A landscape with many valleys, sampled at points; each row gives a point and its height.
A ball rolls from a point to whichever of its 3 nearest points has the largest drop for the distance, and stops where none of them is lower. Distance is the straight distance between rows; heights are no part of it.
nilo (h 682): 110; 104; 84; 88; 111; 126; 95; 128; 74; 115; 125; 79; 121; 110; 115; 76; 104; 109; 111; 105; 57; 107; 104; 67; 110; 100; 131; 79
gopu (h 671): 77; 125; 127; 73; 107; 98; 83; 116; 102; 115; 113; 111; 85; 100; 94; 105; 122; 88; 115; 90; 89; 102; 70; 99; 138; 121; 100; 108
Seg (h 703): 120; 138; 101; 75; 107; 104; 76; 122; 93; 121; 130; 87; 113; 107; 98; 85; 123; 111; 108; 89; 64; 107; 111; 75; 117; 101; 97; 92
fovad (h 599): 85; 84; 103; 96; 84; 112; 131; 75; 96; 71; 83; 111; 120; 95; 110; 109; 80; 89; 78; 101; 105; 93; 120; 132; 59; 85; 67; 102
dap (h 412): 98; 90; 88; 115; 94; 123; 113; 85; 129; 76; 84; 83; 94; 125; 101; 95; 100; 137; 77; 94; 133; 100; 100; 119; 67; 85; 84; 107
Sifus (h 636): 120; 124; 89; 84; 108; 114; 87; 123; 75; 123; 131; 83; 117; 103; 102; 79; 114; 118; 114; 89; 63; 111; 107; 74; 111; 102; 110; 83
fab (h 264): 69; 74; 110; 119; 82; 114; 120; 79; 101; 79; 85; 112; 100; 107; 90; 107; 87; 102; 88; 87; 111; 99; 105; 128; 87; 106; 73; 103
gulod (h 134): 72; 88; 103; 133; 85; 97; 110; 79; 88; 86; 91; 113; 94; 89; 78; 99; 77; 101; 96; 98; 118; 95; 98; 114; 103; 120; 80; 103
fodi (h 396): 115; 71; 80; 111; 102; 119; 119; 114; 125; 120; 92; 78; 115; 108; 89; 93; 111; 121; 125; 104; 98; 88; 104; 79; 93; 70; 109; 118
viril (h 494): 111; 92; 101; 115; 107; 98; 104; 100; 123; 73; 87; 82; 92; 125; 112; 81; 112; 113; 84; 81; 111; 90; 99; 116; 85; 84; 79; 103
lef (h 59): 101; 89; 110; 124; 112; 89; 96; 98; 89; 81; 82; 97; 95; 99; 106; 88; 103; 95; 91; 93; 101; 93; 116; 120; 99; 114; 76; 101
Zekam (h 245): 103; 87; 90; 104; 108; 127; 88; 116; 107; 125; 91; 92; 82; 106; 95; 113; 111; 119; 103; 92; 92; 110; 112; 84; 124; 100; 117; 86
kazov (h 266): 113; 88; 108; 118; 108; 95; 104; 108; 108; 76; 85; 86; 97; 118; 113; 86; 111; 100; 87; 82; 97; 87; 107; 117; 91; 95; 76; 106
vuda (h 373): 99; 103; 83; 91; 68; 58; 121; 66; 102; 88; 97; 116; 101; 87; 97; 119; 52; 75; 102; 108; 104; 114; 93; 101; 87; 96; 93; 90
vozas (h 575): 118; 97; 88; 118; 100; 100; 107; 95; 118; 87; 94; 54; 104; 113; 127; 67; 114; 118; 85; 94; 107; 85; 99; 101; 73; 83; 91; 107
Pez (h 221): 122; 96; 106; 119; 107; 91; 88; 105; 81; 99; 83; 96; 100; 85; 110; 99; 110; 99; 92; 104; 91; 99; 122; 117; 92; 111; 88; 98
reso (h 294): 122; 105; 109; 102; 96; 98; 86; 103; 85; 115; 107; 113; 97; 76; 92; 120; 112; 107; 86; 112; 97; 106; 114; 107; 82; 105; 107; 104
zife (h 328): 112; 65; 86; 107; 111; 117; 107; 113; 125; 120; 86; 87; 102; 114; 97; 97; 109; 112; 125; 97; 94; 90; 106; 78; 103; 70; 122; 109
bunom (h 433): 107; 78; 85; 108; 123; 117; 89; 105; 118; 106; 104; 76; 119; 126; 107; 89; 98; 100; 119; 105; 98; 90; 116; 63; 114; 64; 126; 100
rel (h 555): 108; 101; 94; 117; 99; 99; 108; 93; 127; 77; 87; 70; 100; 126; 108; 77; 113; 125; 78; 86; 119; 93; 98; 108; 85; 86; 86; 105
romeb (h 506): 87; 103; 87; 105; 91; 68; 108; 82; 100; 86; 100; 124; 88; 93; 66; 99; 68; 88; 107; 114; 117; 89; 87; 104; 106; 123; 106; 106
kinug (h 140): 108; 70; 89; 105; 106; 124; 100; 115; 101; 125; 84; 96; 84; 102; 95; 108; 114; 117; 105; 91; 89; 108; 112; 94; 103; 93; 113; 87
lel (h 193): 105; 71; 88; 102; 110; 125; 100; 120; 109; 121; 83; 94; 86; 112; 99; 108; 112; 117; 107; 93; 91; 103; 114; 88; 116; 92; 121; 85
Difi (h 258): 112; 113; 104; 122; 112; 83; 86; 95; 87; 91; 91; 108; 98; 77; 100; 104; 103; 95; 88; 114; 109; 90; 111; 111; 94; 111; 87; 109
nal (h 244): 104; 109; 98; 103; 104; 126; 74; 111; 105; 128; 98; 97; 82; 109; 88; 113; 113; 124; 96; 90; 95; 110; 112; 83; 120; 104; 111; 87
Dusad (h 390): 87; 79; 104; 109; 81; 120; 128; 81; 113; 73; 93; 108; 102; 115; 92; 111; 89; 111; 83; 96; 111; 97; 114; 135; 63; 85; 76; 109
Mazop (h 667): 78; 133; 134; 76; 118; 89; 84; 122; 92; 122; 115; 107; 86; 89; 105; 104; 127; 90; 125; 89; 88; 103; 76; 98; 139; 121; 101; 111
fulok (h 436): 99; 128; 105; 69; 120; 84; 106; 104; 81; 93; 96; 127; 102; 81; 105; 108; 86; 65; 93; 116; 120; 101; 86; 108; 108; 113; 112; 90
Febiz (h 361): 87; 114; 124; 72; 85; 101; 105; 101; 82; 109; 116; 127; 100; 83; 110; 124; 111; 77; 104; 103; 106; 120; 67; 107; 105; 117; 120; 94
sibi (h 647): 90; 135; 128; 71; 121; 86; 75; 127; 89; 123; 116; 108; 99; 82; 113; 98; 129; 82; 130; 87; 76; 109; 92; 92; 137; 115; 101; 111
veg (h 640): 115; 98; 95; 119; 106; 99; 107; 99; 121; 77; 92; 61; 99; 118; 117; 75; 113; 118; 85; 87; 114; 91; 100; 106; 78; 82; 88; 104
Pulug (h 340): 126; 89; 101; 111; 99; 103; 94; 107; 83; 117; 87; 104; 94; 78; 107; 112; 118; 105; 92; 102; 86; 105; 123; 114; 90; 106; 100; 96
vaneb (h 465): 105; 81; 91; 99; 119; 114; 87; 114; 97; 103; 129; 76; 122; 124; 120; 81; 97; 93; 110; 107; 75; 91; 113; 61; 112; 71; 132; 93
Bopat (h 133): 116; 88; 108; 120; 113; 90; 97; 109; 92; 84; 84; 92; 93; 101; 117; 91; 116; 99; 89; 94; 93; 95; 117; 120; 95; 106; 80; 101
paf (h 504): 110; 101; 86; 92; 117; 124; 85; 125; 87; 108; 116; 74; 111; 118; 123; 83; 101; 103; 106; 97; 67; 106; 109; 68; 122; 92; 126; 76
guzip (h 446): 107; 86; 86; 99; 122; 121; 85; 117; 99; 102; 116; 74; 114; 123; 124; 84; 101; 96; 106; 102; 77; 91; 115; 65; 120; 79; 129; 83
muru (h 698): 71; 130; 123; 89; 106; 82; 96; 118; 80; 121; 118; 111; 80; 83; 94; 108; 123; 90; 139; 91; 105; 111; 60; 100; 135; 125; 112; 101
Zuden (h 339): 91; 82; 101; 110; 88; 113; 120; 88; 122; 75; 87; 100; 99; 124; 93; 102; 97; 118; 81; 88; 119; 97; 104; 127; 75; 85; 76; 106
muvu (h 469): 95; 109; 87; 97; 70; 61; 121; 61; 101; 89; 85; 108; 110; 78; 99; 116; 53; 79; 97; 104; 111; 118; 95; 98; 83; 93; 83; 91
fala (h 485): 100; 98; 86; 123; 100; 112; 103; 89; 128; 74; 86; 69; 94; 126; 111; 83; 109; 133; 78; 89; 132; 93; 97; 111; 78; 88; 91; 108
doza (h 439): 92; 84; 80; 119; 94; 125; 116; 86; 124; 85; 74; 76; 93; 119; 107; 83; 101; 145; 82; 100; 139; 103; 103; 119; 69; 85; 95; 106
gopoz (h 468): 89; 99; 72; 79; 78; 68; 121; 80; 101; 87; 96; 126; 81; 95; 77; 104; 66; 76; 108; 114; 95; 109; 80; 116; 106; 121; 107; 84
lireg (h 463): 103; 122; 115; 71; 110; 86; 96; 102; 87; 94; 102; 130; 105; 79; 110; 117; 96; 69; 91; 121; 113; 99; 88; 104; 97; 107; 114; 102
Bofu (h 238): 111; 66; 87; 102; 106; 122; 109; 122; 116; 121; 80; 95; 92; 112; 96; 103; 112; 112; 115; 92; 91; 101; 113; 86; 103; 79; 120; 98
Bipi (h 585): 116; 132; 100; 85; 108; 111; 63; 118; 106; 116; 122; 90; 104; 113; 94; 96; 119; 115; 100; 88; 80; 105; 102; 77; 129; 103; 94; 90
vodi (h 587): 101; 121; 103; 102; 113; 72; 88; 93; 96; 86; 94; 119; 94; 89; 82; 95; 82; 86; 95; 121; 121; 87; 98; 105; 103; 118; 104; 110
vaz (h 247): 74; 86; 100; 125; 72; 94; 115; 66; 89; 90; 96; 108; 106; 88; 82; 108; 70; 97; 100; 99; 113; 107; 98; 112; 92; 113; 84; 104
sika (h 145): 104; 110; 110; 95; 94; 122; 73; 107; 110; 123; 110; 106; 83; 101; 79; 118; 116; 122; 93; 94; 97; 108; 98; 86; 115; 106; 105; 97
fada (h 653): 120; 131; 110; 66; 109; 101; 76; 126; 93; 124; 136; 103; 111; 101; 99; 87; 125; 102; 113; 87; 64; 105; 108; 82; 117; 97; 94; 104
Gevo (h 326): 84; 110; 130; 73; 87; 110; 101; 108; 93; 115; 120; 123; 86; 91; 98; 121; 116; 82; 107; 100; 97; 108; 66; 104; 115; 118; 119; 103
Lidom (h 472): 89; 77; 73; 117; 90; 131; 123; 82; 118; 96; 67; 81; 94; 110; 114; 79; 97; 144; 86; 113; 134; 100; 109; 133; 57; 87; 104; 109
Guduz (h 679): 85; 148; 121; 85; 131; 72; 78; 121; 77; 123; 118; 110; 84; 78; 105; 107; 128; 97; 147; 95; 96; 110; 77; 98; 138; 119; 108; 106
tomog (h 541): 115; 94; 82; 125; 96; 108; 116; 97; 114; 100; 97; 50; 111; 102; 127; 65; 118; 121; 89; 101; 97; 84; 97; 96; 69; 81; 94; 110
kise (h 383): 103; 115; 106; 118; 111; 75; 85; 95; 86; 86; 91; 111; 94; 83; 89; 99; 90; 98; 95; 114; 112; 85; 113; 107; 102; 118; 90; 109
finez (h 419): 102; 84; 86; 100; 121; 118; 85; 112; 117; 104; 104; 78; 113; 126; 117; 93; 100; 99; 112; 98; 93; 90; 114; 66; 121; 72; 133; 90
teko (h 530): 88; 112; 80; 73; 111; 72; 116; 98; 95; 81; 87; 128; 85; 86; 77; 100; 72; 74; 106; 116; 113; 96; 83; 111; 119; 124; 109; 90
linib (h 147): 84; 87; 107; 128; 101; 100; 99; 95; 99; 76; 81; 102; 92; 101; 94; 93; 90; 99; 91; 91; 107; 92; 107; 119; 108; 118; 70; 103
lup (h 716): 73; 121; 124; 83; 92; 95; 101; 109; 83; 124; 120; 118; 81; 88; 95; 121; 119; 88; 126; 92; 107; 116; 60; 106; 129; 126; 115; 93
damok (h 681): 105; 80; 90; 93; 119; 131; 104; 134; 77; 115; 135; 88; 127; 120; 110; 75; 102; 102; 114; 114; 60; 94; 97; 65; 100; 95; 141; 92
vis (h 379): 82; 117; 121; 77; 84; 100; 110; 105; 74; 116; 120; 119; 96; 81; 113; 128; 111; 80; 116; 102; 113; 128; 60; 107; 108; 122; 118; 87
togus (h 320): 92; 123; 127; 78; 106; 105; 77; 116; 113; 114; 122; 112; 86; 111; 92; 103; 121; 96; 103; 93; 85; 97; 86; 89; 132; 110; 98; 110
tepo (h 588): 118; 125; 87; 88; 111; 119; 84; 120; 84; 115; 124; 79; 107; 112; 112; 81; 112; 115; 104; 94; 68; 116; 109; 70; 123; 104; 112; 77
divu (h 283): 121; 97; 106; 116; 107; 93; 85; 102; 80; 108; 88; 101; 98; 76; 106; 108; 111; 105; 90; 110; 94; 101; 119; 111; 86; 114; 96; 101
Rofu (h 457): 103; 91; 86; 98; 118; 124; 84; 118; 105; 107; 99; 79; 98; 127; 116; 90; 100; 106; 107; 93; 83; 103; 111; 68; 129; 84; 125; 78
fisod (h 298): 69; 74; 109; 120; 76; 110; 120; 73; 90; 84; 93; 109; 106; 95; 91; 107; 79; 97; 92; 97; 112; 101; 108; 122; 86; 110; 77; 106
gesu (h 409): 84; 101; 96; 115; 64; 79; 124; 56; 91; 91; 100; 107; 110; 84; 91; 113; 60; 89; 100; 104; 120; 111; 103; 103; 84; 105; 86; 101
Totot (h 212): 105; 117; 97; 98; 107; 118; 68; 113; 106; 121; 108; 87; 88; 112; 93; 104; 111; 124; 97; 92; 92; 108; 105; 76; 129; 102; 102; 81
Kesef (h 333): 100; 106; 127; 81; 85; 111; 84; 108; 108; 122; 121; 128; 88; 98; 86; 120; 113; 99; 91; 106; 97; 104; 87; 100; 107; 104; 116; 112
Beke (h 236): 119; 82; 107; 117; 110; 90; 102; 112; 102; 84; 79; 85; 98; 108; 118; 88; 116; 97; 91; 88; 88; 87; 115; 118; 88; 95; 76; 101
mavos (h 267): 97; 114; 119; 86; 92; 118; 75; 108; 111; 122; 121; 117; 84; 107; 77; 121; 117; 113; 96; 99; 98; 105; 86; 90; 114; 106; 107; 109
keruf (h 358): 129; 70; 101; 106; 103; 101; 113; 116; 97; 111; 78; 91; 96; 97; 111; 96; 121; 103; 99; 95; 78; 97; 117; 111; 82; 92; 102; 98
rapu (h 447): 112; 80; 83; 115; 124; 117; 83; 98; 115; 105; 114; 70; 132; 119; 110; 87; 103; 105; 115; 108; 103; 83; 119; 67; 113; 57; 121; 107
mobi (h 444): 104; 74; 78; 122; 120; 124; 99; 101; 125; 117; 96; 73; 125; 110; 94; 83; 107; 119; 129; 106; 112; 85; 113; 73; 105; 63; 115; 113
peg (h 114): 102; 100; 107; 129; 110; 88; 88; 101; 87; 86; 84; 99; 97; 91; 99; 93; 103; 96; 93; 102; 108; 90; 115; 117; 102; 117; 82; 103
vetip (h 476): 84; 104; 90; 107; 74; 83; 126; 55; 88; 89; 83; 97; 121; 73; 106; 111; 57; 84; 96; 105; 116; 114; 106; 102; 79; 100; 79; 98
fogo (h 290): 92; 109; 126; 75; 87; 106; 88; 108; 99; 119; 122; 124; 88; 93; 87; 125; 118; 90; 95; 100; 99; 105; 76; 98; 108; 108; 118; 109
Vope (h 507): 120; 80; 75; 118; 92; 108; 124; 100; 114; 116; 100; 60; 115; 96; 110; 74; 119; 125; 109; 103; 90; 83; 97; 90; 72; 78; 97; 116
fabo (h 387): 105; 73; 84; 102; 121; 118; 94; 116; 124; 113; 93; 85; 101; 125; 102; 96; 104; 109; 118; 94; 97; 93; 111; 70; 115; 72; 124; 97
Mori (h 381): 91; 126; 114; 69; 92; 92; 108; 102; 71; 102; 111; 125; 107; 74; 121; 124; 107; 69; 107; 105; 117; 127; 66; 106; 106; 113; 115; 85
zeru (h 395): 96; 103; 74; 84; 70; 53; 119; 69; 107; 90; 89; 123; 97; 89; 107; 117; 55; 66; 98; 108; 94; 121; 86; 105; 93; 100; 83; 75
Tak (h 343): 95; 98; 75; 81; 71; 59; 125; 70; 108; 88; 95; 121; 92; 90; 93; 112; 59; 70; 104; 108; 94; 119; 83; 110; 97; 112; 93; 78
Boril (h 513): 75; 100; 97; 106; 78; 98; 128; 58; 85; 86; 75; 97; 116; 72; 112; 113; 62; 82; 89; 104; 113; 106; 114; 113; 73; 97; 70; 100
Loveb (h 539): 128; 81; 86; 109; 98; 94; 121; 111; 112; 108; 99; 68; 107; 107; 108; 80; 119; 115; 106; 98; 88; 83; 100; 96; 64; 76; 98; 113
nafil (h 287): 126; 81; 104; 115; 102; 96; 102; 118; 83; 104; 81; 96; 95; 89; 113; 101; 119; 98; 93; 100; 80; 99; 118; 118; 89; 102; 93; 99
tuv (h 684): 98; 88; 108; 118; 107; 103; 103; 100; 118; 68; 80; 92; 94; 127; 99; 89; 101; 102; 90; 82; 109; 91; 99; 122; 91; 97; 75; 105
zudu (h 411): 107; 113; 122; 77; 89; 98; 90; 99; 94; 110; 116; 130; 101; 84; 97; 129; 107; 85; 88; 116; 102; 104; 89; 101; 87; 107; 116; 110
Basi (h 424): 102; 80; 86; 103; 117; 126; 88; 117; 114; 113; 87; 83; 92; 119; 108; 100; 105; 108; 108; 93; 92; 103; 113; 76; 124; 84; 125; 85
ret (h 153): 82; 98; 105; 133; 101; 89; 96; 79; 93; 79; 86; 107; 96; 90; 81; 95; 84; 102; 96; 102; 117; 90; 101; 109; 107; 124; 83; 108
velib (h 524): 87; 114; 85; 100; 81; 69; 122; 54; 95; 89; 80; 95; 110; 72; 107; 111; 52; 81; 95; 99; 116; 112; 103; 98; 82; 90; 75; 95
Zar (h 628): 101; 124; 125; 64; 116; 91; 81; 126; 92; 125; 128; 112; 102; 92; 111; 93; 129; 84; 121; 89; 65; 104; 99; 89; 129; 108; 94; 111
Nug (h 335): 102; 109; 89; 103; 118; 126; 75; 115; 103; 118; 99; 80; 88; 116; 105; 95; 109; 116; 104; 93; 90; 108; 109; 74; 131; 96; 114; 75
Vemi (h 346): 91; 111; 125; 72; 84; 105; 100; 107; 90; 111; 118; 129; 95; 84; 104; 126; 114; 78; 101; 104; 101; 114; 70; 108; 107; 110; 122; 102
Nosi (h 101): 89; 97; 107; 127; 105; 86; 90; 92; 87; 81; 81; 103; 93; 91; 90; 88; 95; 98; 92; 100; 110; 91; 109; 114; 108; 125; 81; 101
Tam (h 570): 77; 80; 104; 104; 77; 111; 131; 71; 95; 75; 86; 115; 112; 96; 101; 113; 76; 91; 83; 97; 105; 102; 119; 129; 72; 93; 72; 99
did (h 466): 120; 73; 79; 115; 96; 110; 128; 109; 115; 117; 98; 70; 114; 106; 99; 82; 115; 121; 112; 101; 91; 80; 104; 87; 72; 76; 103; 116
Febi (h 565): 88; 107; 83; 79; 105; 70; 115; 95; 97; 84; 93; 131; 89; 91; 74; 102; 72; 75; 103; 117; 116; 92; 81; 111; 113; 122; 107; 95
zige (h 660): 83; 129; 133; 71; 117; 92; 81; 123; 95; 117; 119; 108; 88; 92; 101; 97; 124; 84; 122; 89; 81; 103; 81; 90; 136; 118; 96; 116
Sidi (h 534): 109; 127; 108; 90; 115; 78; 87; 97; 90; 91; 100; 124; 104; 78; 92; 104; 87; 83; 91; 125; 118; 90; 102; 101; 100; 111; 108; 111
vul (h 127): 123; 115; 112; 102; 104; 91; 81; 98; 87; 108; 101; 116; 102; 75; 101; 116; 105; 96; 87; 118; 100; 98; 113; 104; 81; 109; 110; 105
Luzev (h 658): 81; 135; 131; 79; 128; 81; 82; 120; 84; 124; 115; 107; 88; 78; 111; 101; 129; 84; 134; 96; 83; 106; 83; 95; 142; 123; 102; 107
Vukep (h 427): 98; 84; 91; 103; 80; 116; 125; 81; 110; 79; 89; 106; 107; 116; 99; 107; 92; 129; 83; 103; 121; 98; 112; 134; 48; 79; 79; 109
Ripan (h 438): 103; 127; 111; 85; 103; 114; 62; 114; 112; 115; 120; 96; 92; 110; 87; 103; 118; 115; 100; 94; 86; 106; 100; 78; 131; 104; 96; 97
Kud (h 262): 82; 94; 96; 122; 73; 86; 117; 65; 90; 91; 102; 115; 102; 90; 77; 107; 67; 95; 100; 105; 115; 99; 95; 110; 91; 119; 93; 104
fuvav (h 385): 103; 111; 119; 82; 85; 104; 85; 104; 100; 119; 117; 128; 93; 88; 89; 127; 110; 101; 88; 111; 103; 105; 92; 104; 93; 104; 116; 108
turim (h 460): 95; 94; 83; 123; 101; 122; 104; 85; 128; 84; 82; 58; 96; 120; 118; 73; 108; 131; 80; 100; 133; 92; 100; 107; 80; 88; 93; 107
nas (h 75): 116; 72; 95; 106; 102; 118; 104; 113; 96; 122; 86; 105; 83; 93; 102; 115; 114; 112; 101; 97; 82; 110; 117; 107; 97; 99; 108; 94
Gupo (h 533): 99; 115; 85; 87; 81; 57; 115; 62; 106; 93; 79; 106; 102; 77; 105; 116; 43; 77; 98; 98; 116; 116; 93; 96; 86; 82; 69; 90
leba (h 119): 102; 86; 109; 124; 110; 90; 97; 101; 103; 72; 77; 95; 94; 111; 108; 88; 107; 100; 90; 89; 102; 91; 113; 120; 100; 108; 72; 100
befus (h 557): 108; 98; 88; 122; 95; 106; 106; 87; 118; 87; 91; 47; 105; 110; 130; 68; 114; 124; 82; 100; 114; 90; 95; 98; 77; 81; 90; 109
tuve (h 288): 84; 76; 107; 116; 90; 114; 117; 91; 115; 72; 85; 106; 94; 125; 92; 102; 92; 107; 85; 82; 118; 95; 104; 127; 80; 96; 75; 106
Lasev (h 503): 120; 63; 85; 102; 103; 110; 120; 118; 119; 119; 84; 87; 97; 105; 101; 94; 115; 112; 110; 93; 86; 89; 109; 92; 78; 78; 108; 107
siz (h 538): 112; 112; 87; 93; 115; 120; 80; 120; 88; 114; 113; 73; 107; 114; 115; 84; 108; 112; 104; 93; 71; 111; 115; 71; 124; 100; 116; 75
romo (h 452): 122; 64; 88; 103; 100; 106; 120; 122; 109; 120; 84; 92; 96; 107; 102; 99; 117; 112; 107; 93; 80; 93; 112; 100; 82; 82; 108; 103
gos (h 230): 86; 116; 132; 75; 95; 111; 82; 115; 108; 116; 122; 117; 81; 105; 89; 118; 119; 92; 102; 93; 94; 102; 73; 95; 121; 110; 108; 108
Lep (h 418): 91; 127; 99; 63; 122; 82; 102; 105; 79; 89; 87; 127; 101; 73; 110; 110; 91; 69; 95; 113; 123; 113; 83; 106; 112; 116; 106; 79
kemo (h 545): 76; 89; 98; 117; 69; 100; 125; 59; 85; 89; 91; 109; 115; 79; 99; 115; 70; 90; 92; 99; 111; 113; 114; 113; 81; 105; 76; 101
mupi (h 529): 109; 137; 123; 72; 113; 98; 67; 122; 109; 117; 124; 103; 100; 109; 96; 95; 125; 96; 107; 91; 78; 99; 99; 84; 128; 99; 87; 106
Zefe (h 637): 117; 118; 84; 84; 107; 121; 91; 128; 75; 122; 127; 79; 122; 104; 106; 78; 116; 114; 114; 97; 64; 109; 108; 70; 113; 102; 120; 80
golot (h 367): 96; 114; 121; 71; 91; 95; 99; 103; 89; 110; 114; 133; 99; 81; 110; 124; 107; 73; 94; 112; 107; 114; 79; 104; 99; 112; 119; 99
dab (h 596): 89; 115; 91; 90; 102; 68; 110; 90; 101; 85; 96; 129; 86; 90; 71; 98; 70; 79; 102; 116; 116; 90; 83; 110; 111; 122; 110; 101
sak (h 382): 85; 98; 90; 112; 78; 71; 112; 73; 99; 89; 101; 118; 91; 90; 70; 105; 65; 94; 104; 109; 119; 94; 92; 107; 96; 119; 97; 107
Tigu (h 384): 96; 89; 93; 116; 89; 120; 118; 88; 125; 72; 84; 91; 96; 127; 94; 98; 98; 132; 84; 91; 130; 100; 102; 129; 72; 81; 83; 107
Selil (h 355): 127; 79; 103; 112; 105; 87; 111; 111; 99; 90; 83; 84; 98; 106; 116; 88; 118; 94; 94; 87; 82; 92; 110; 114; 78; 93; 86; 102
nulen (h 491): 108; 72; 91; 113; 114; 119; 81; 117; 93; 108; 143; 82; 139; 122; 113; 84; 96; 105; 111; 124; 79; 83; 111; 64; 99; 68; 130; 99
dugu (h 659): 127; 125; 91; 76; 108; 113; 88; 127; 81; 125; 138; 89; 118; 103; 101; 83; 117; 116; 117; 90; 67; 112; 109; 71; 106; 102; 107; 94
bas (h 458): 98; 123; 103; 76; 117; 72; 100; 101; 88; 89; 92; 128; 99; 80; 97; 107; 81; 69; 95; 119; 119; 97; 88; 103; 106; 111; 111; 97
lefu (h 519): 107; 70; 89; 111; 114; 125; 91; 125; 87; 109; 152; 89; 138; 123; 107; 82; 97; 106; 112; 126; 73; 82; 101; 64; 94; 77; 135; 101
duf (h 430): 109; 105; 114; 93; 88; 111; 82; 102; 103; 125; 115; 121; 94; 91; 81; 128; 112; 109; 90; 108; 99; 105; 103; 98; 93; 105; 113; 108
lape (h 590): 106; 129; 122; 67; 112; 94; 71; 123; 98; 120; 130; 102; 104; 102; 99; 87; 130; 92; 111; 88; 69; 97; 96; 87; 129; 106; 91; 109
Gosu (h 345): 89; 100; 77; 89; 75; 62; 125; 78; 104; 87; 102; 130; 89; 95; 75; 105; 60; 77; 110; 109; 105; 103; 82; 108; 102; 119; 106; 95
besiv (h 500): 93; 117; 100; 116; 101; 74; 91; 88; 97; 86; 97; 113; 93; 87; 75; 96; 79; 95; 101; 111; 115; 85; 95; 105; 108; 125; 94; 114
bil (h 624): 99; 91; 98; 116; 102; 105; 108; 98; 127; 68; 84; 89; 94; 133; 100; 89; 106; 119; 82; 81; 117; 90; 100; 119; 83; 90; 80; 108
Rog (h 655): 129; 90; 95; 110; 100; 91; 114; 110; 115; 90; 96; 72; 103; 113; 119; 81; 121; 106; 95; 90; 90; 87; 104; 104; 73; 81; 94; 109
gadi (h 448): 100; 134; 117; 75; 109; 102; 65; 119; 113; 113; 123; 104; 96; 111; 93; 101; 124; 104; 101; 89; 83; 97; 96; 81; 131; 106; 92; 103
Dar (h 265): 84; 78; 112; 119; 91; 114; 113; 93; 110; 77; 84; 107; 95; 118; 87; 100; 92; 107; 87; 83; 115; 98; 103; 128; 90; 101; 72; 102
mul (h 183): 80; 94; 101; 129; 83; 85; 107; 76; 94; 90; 99; 111; 97; 90; 73; 100; 74; 100; 100; 104; 115; 97; 101; 112; 101; 120; 86; 111
Seku (h 486): 91; 120; 95; 70; 121; 75; 106; 104; 90; 84; 94; 130; 92; 84; 90; 104; 76; 69; 98; 118; 120; 96; 81; 107; 116; 118; 110; 94
bikab (h 92): 92; 99; 80; 94; 67; 62; 123; 72; 104; 89; 102; 122; 96; 94; 77; 112; 57; 81; 106; 109; 103; 111; 86; 104; 94; 108; 103; 94
tifo (h 543): 74; 84; 104; 102; 80; 107; 131; 66; 86; 82; 81; 109; 118; 83; 111; 114; 71; 80; 82; 102; 107; 103; 115; 120; 73; 95; 76; 100
viza (h 453): 110; 82; 88; 110; 128; 117; 86; 107; 109; 104; 125; 73; 127; 124; 112; 84; 103; 100; 113; 112; 94; 88; 114; 64; 116; 61; 130; 99
navar (h 423): 89; 102; 88; 107; 62; 72; 123; 58; 98; 89; 100; 114; 108; 82; 87; 110; 57; 85; 105; 104; 110; 111; 94; 101; 82; 106; 90; 98
Kimu (h 609): 111; 95; 98; 121; 103; 100; 103; 96; 129; 71; 85; 75; 96; 128; 109; 87; 106; 116; 81; 84; 120; 93; 100; 110; 84; 83; 81; 108
genu (h 229): 78; 76; 111; 123; 94; 111; 112; 88; 101; 73; 92; 108; 96; 111; 93; 101; 91; 105; 90; 87; 111; 94; 103; 124; 96; 110; 75; 102
munuv (h 445): 105; 74; 85; 115; 123; 120; 90; 105; 126; 107; 101; 79; 118; 116; 100; 92; 100; 108; 122; 107; 104; 85; 117; 63; 111; 60; 126; 109
zev (h 475): 110; 93; 83; 92; 117; 118; 86; 121; 90; 109; 115; 73; 111; 123; 121; 86; 102; 100; 100; 98; 69; 99; 112; 68; 124; 90; 130; 77
depi (h 456): 96; 91; 81; 112; 84; 122; 124; 78; 111; 85; 79; 94; 107; 112; 102; 100; 95; 141; 78; 113; 130; 101; 114; 141; 48; 81; 88; 107
Nik (h 344): 84; 97; 94; 114; 66; 81; 118; 62; 95; 91; 103; 110; 101; 83; 85; 107; 58; 93; 103; 106; 112; 108; 94; 104; 85; 112; 90; 102
Lusa (h 137): 119; 87; 100; 104; 91; 117; 90; 109; 93; 128; 93; 108; 84; 86; 94; 121; 117; 117; 94; 100; 90; 113; 111; 106; 98; 105; 111; 96
mava (h 180): 87; 83; 104; 122; 105; 101; 99; 98; 101; 77; 83; 98; 90; 114; 93; 93; 97; 99; 86; 86; 111; 91; 110; 125; 103; 109; 69; 104
gub (h 680): 71; 124; 130; 79; 104; 96; 88; 114; 92; 119; 116; 112; 81; 95; 96; 112; 124; 85; 123; 87; 99; 108; 64; 98; 135; 124; 106; 107
Zed (h 312): 118; 116; 117; 86; 100; 87; 86; 97; 89; 103; 103; 125; 106; 76; 100; 119; 106; 90; 86; 121; 106; 99; 107; 106; 87; 103; 110; 109
norem (h 400): 95; 125; 111; 65; 111; 90; 106; 106; 83; 94; 99; 123; 106; 73; 117; 119; 98; 68; 95; 112; 114; 118; 77; 106; 104; 112; 116; 86
Gizur (h 406): 113; 119; 112; 109; 110; 79; 82; 95; 87; 94; 95; 118; 104; 74; 91; 106; 98; 91; 90; 118; 114; 87; 109; 107; 96; 114; 96; 109

Two balls start at each pair of points below. Name the first point that both come to, or write none.
vodi / Sidi | Difi
tifo / navar | Nik
vozas / Loveb | did
mobi / fabo | zife

Call two points neighbours if one is among the 3 nearest of the other. Go from one point of each pair to the other, from neighbour to neighbour, staying as low as possible. Name the highest point that can't be avoided.
gulod / lef | ret
gos / nas | mavos
Nosi / lef | peg
sika / nas | Zekam
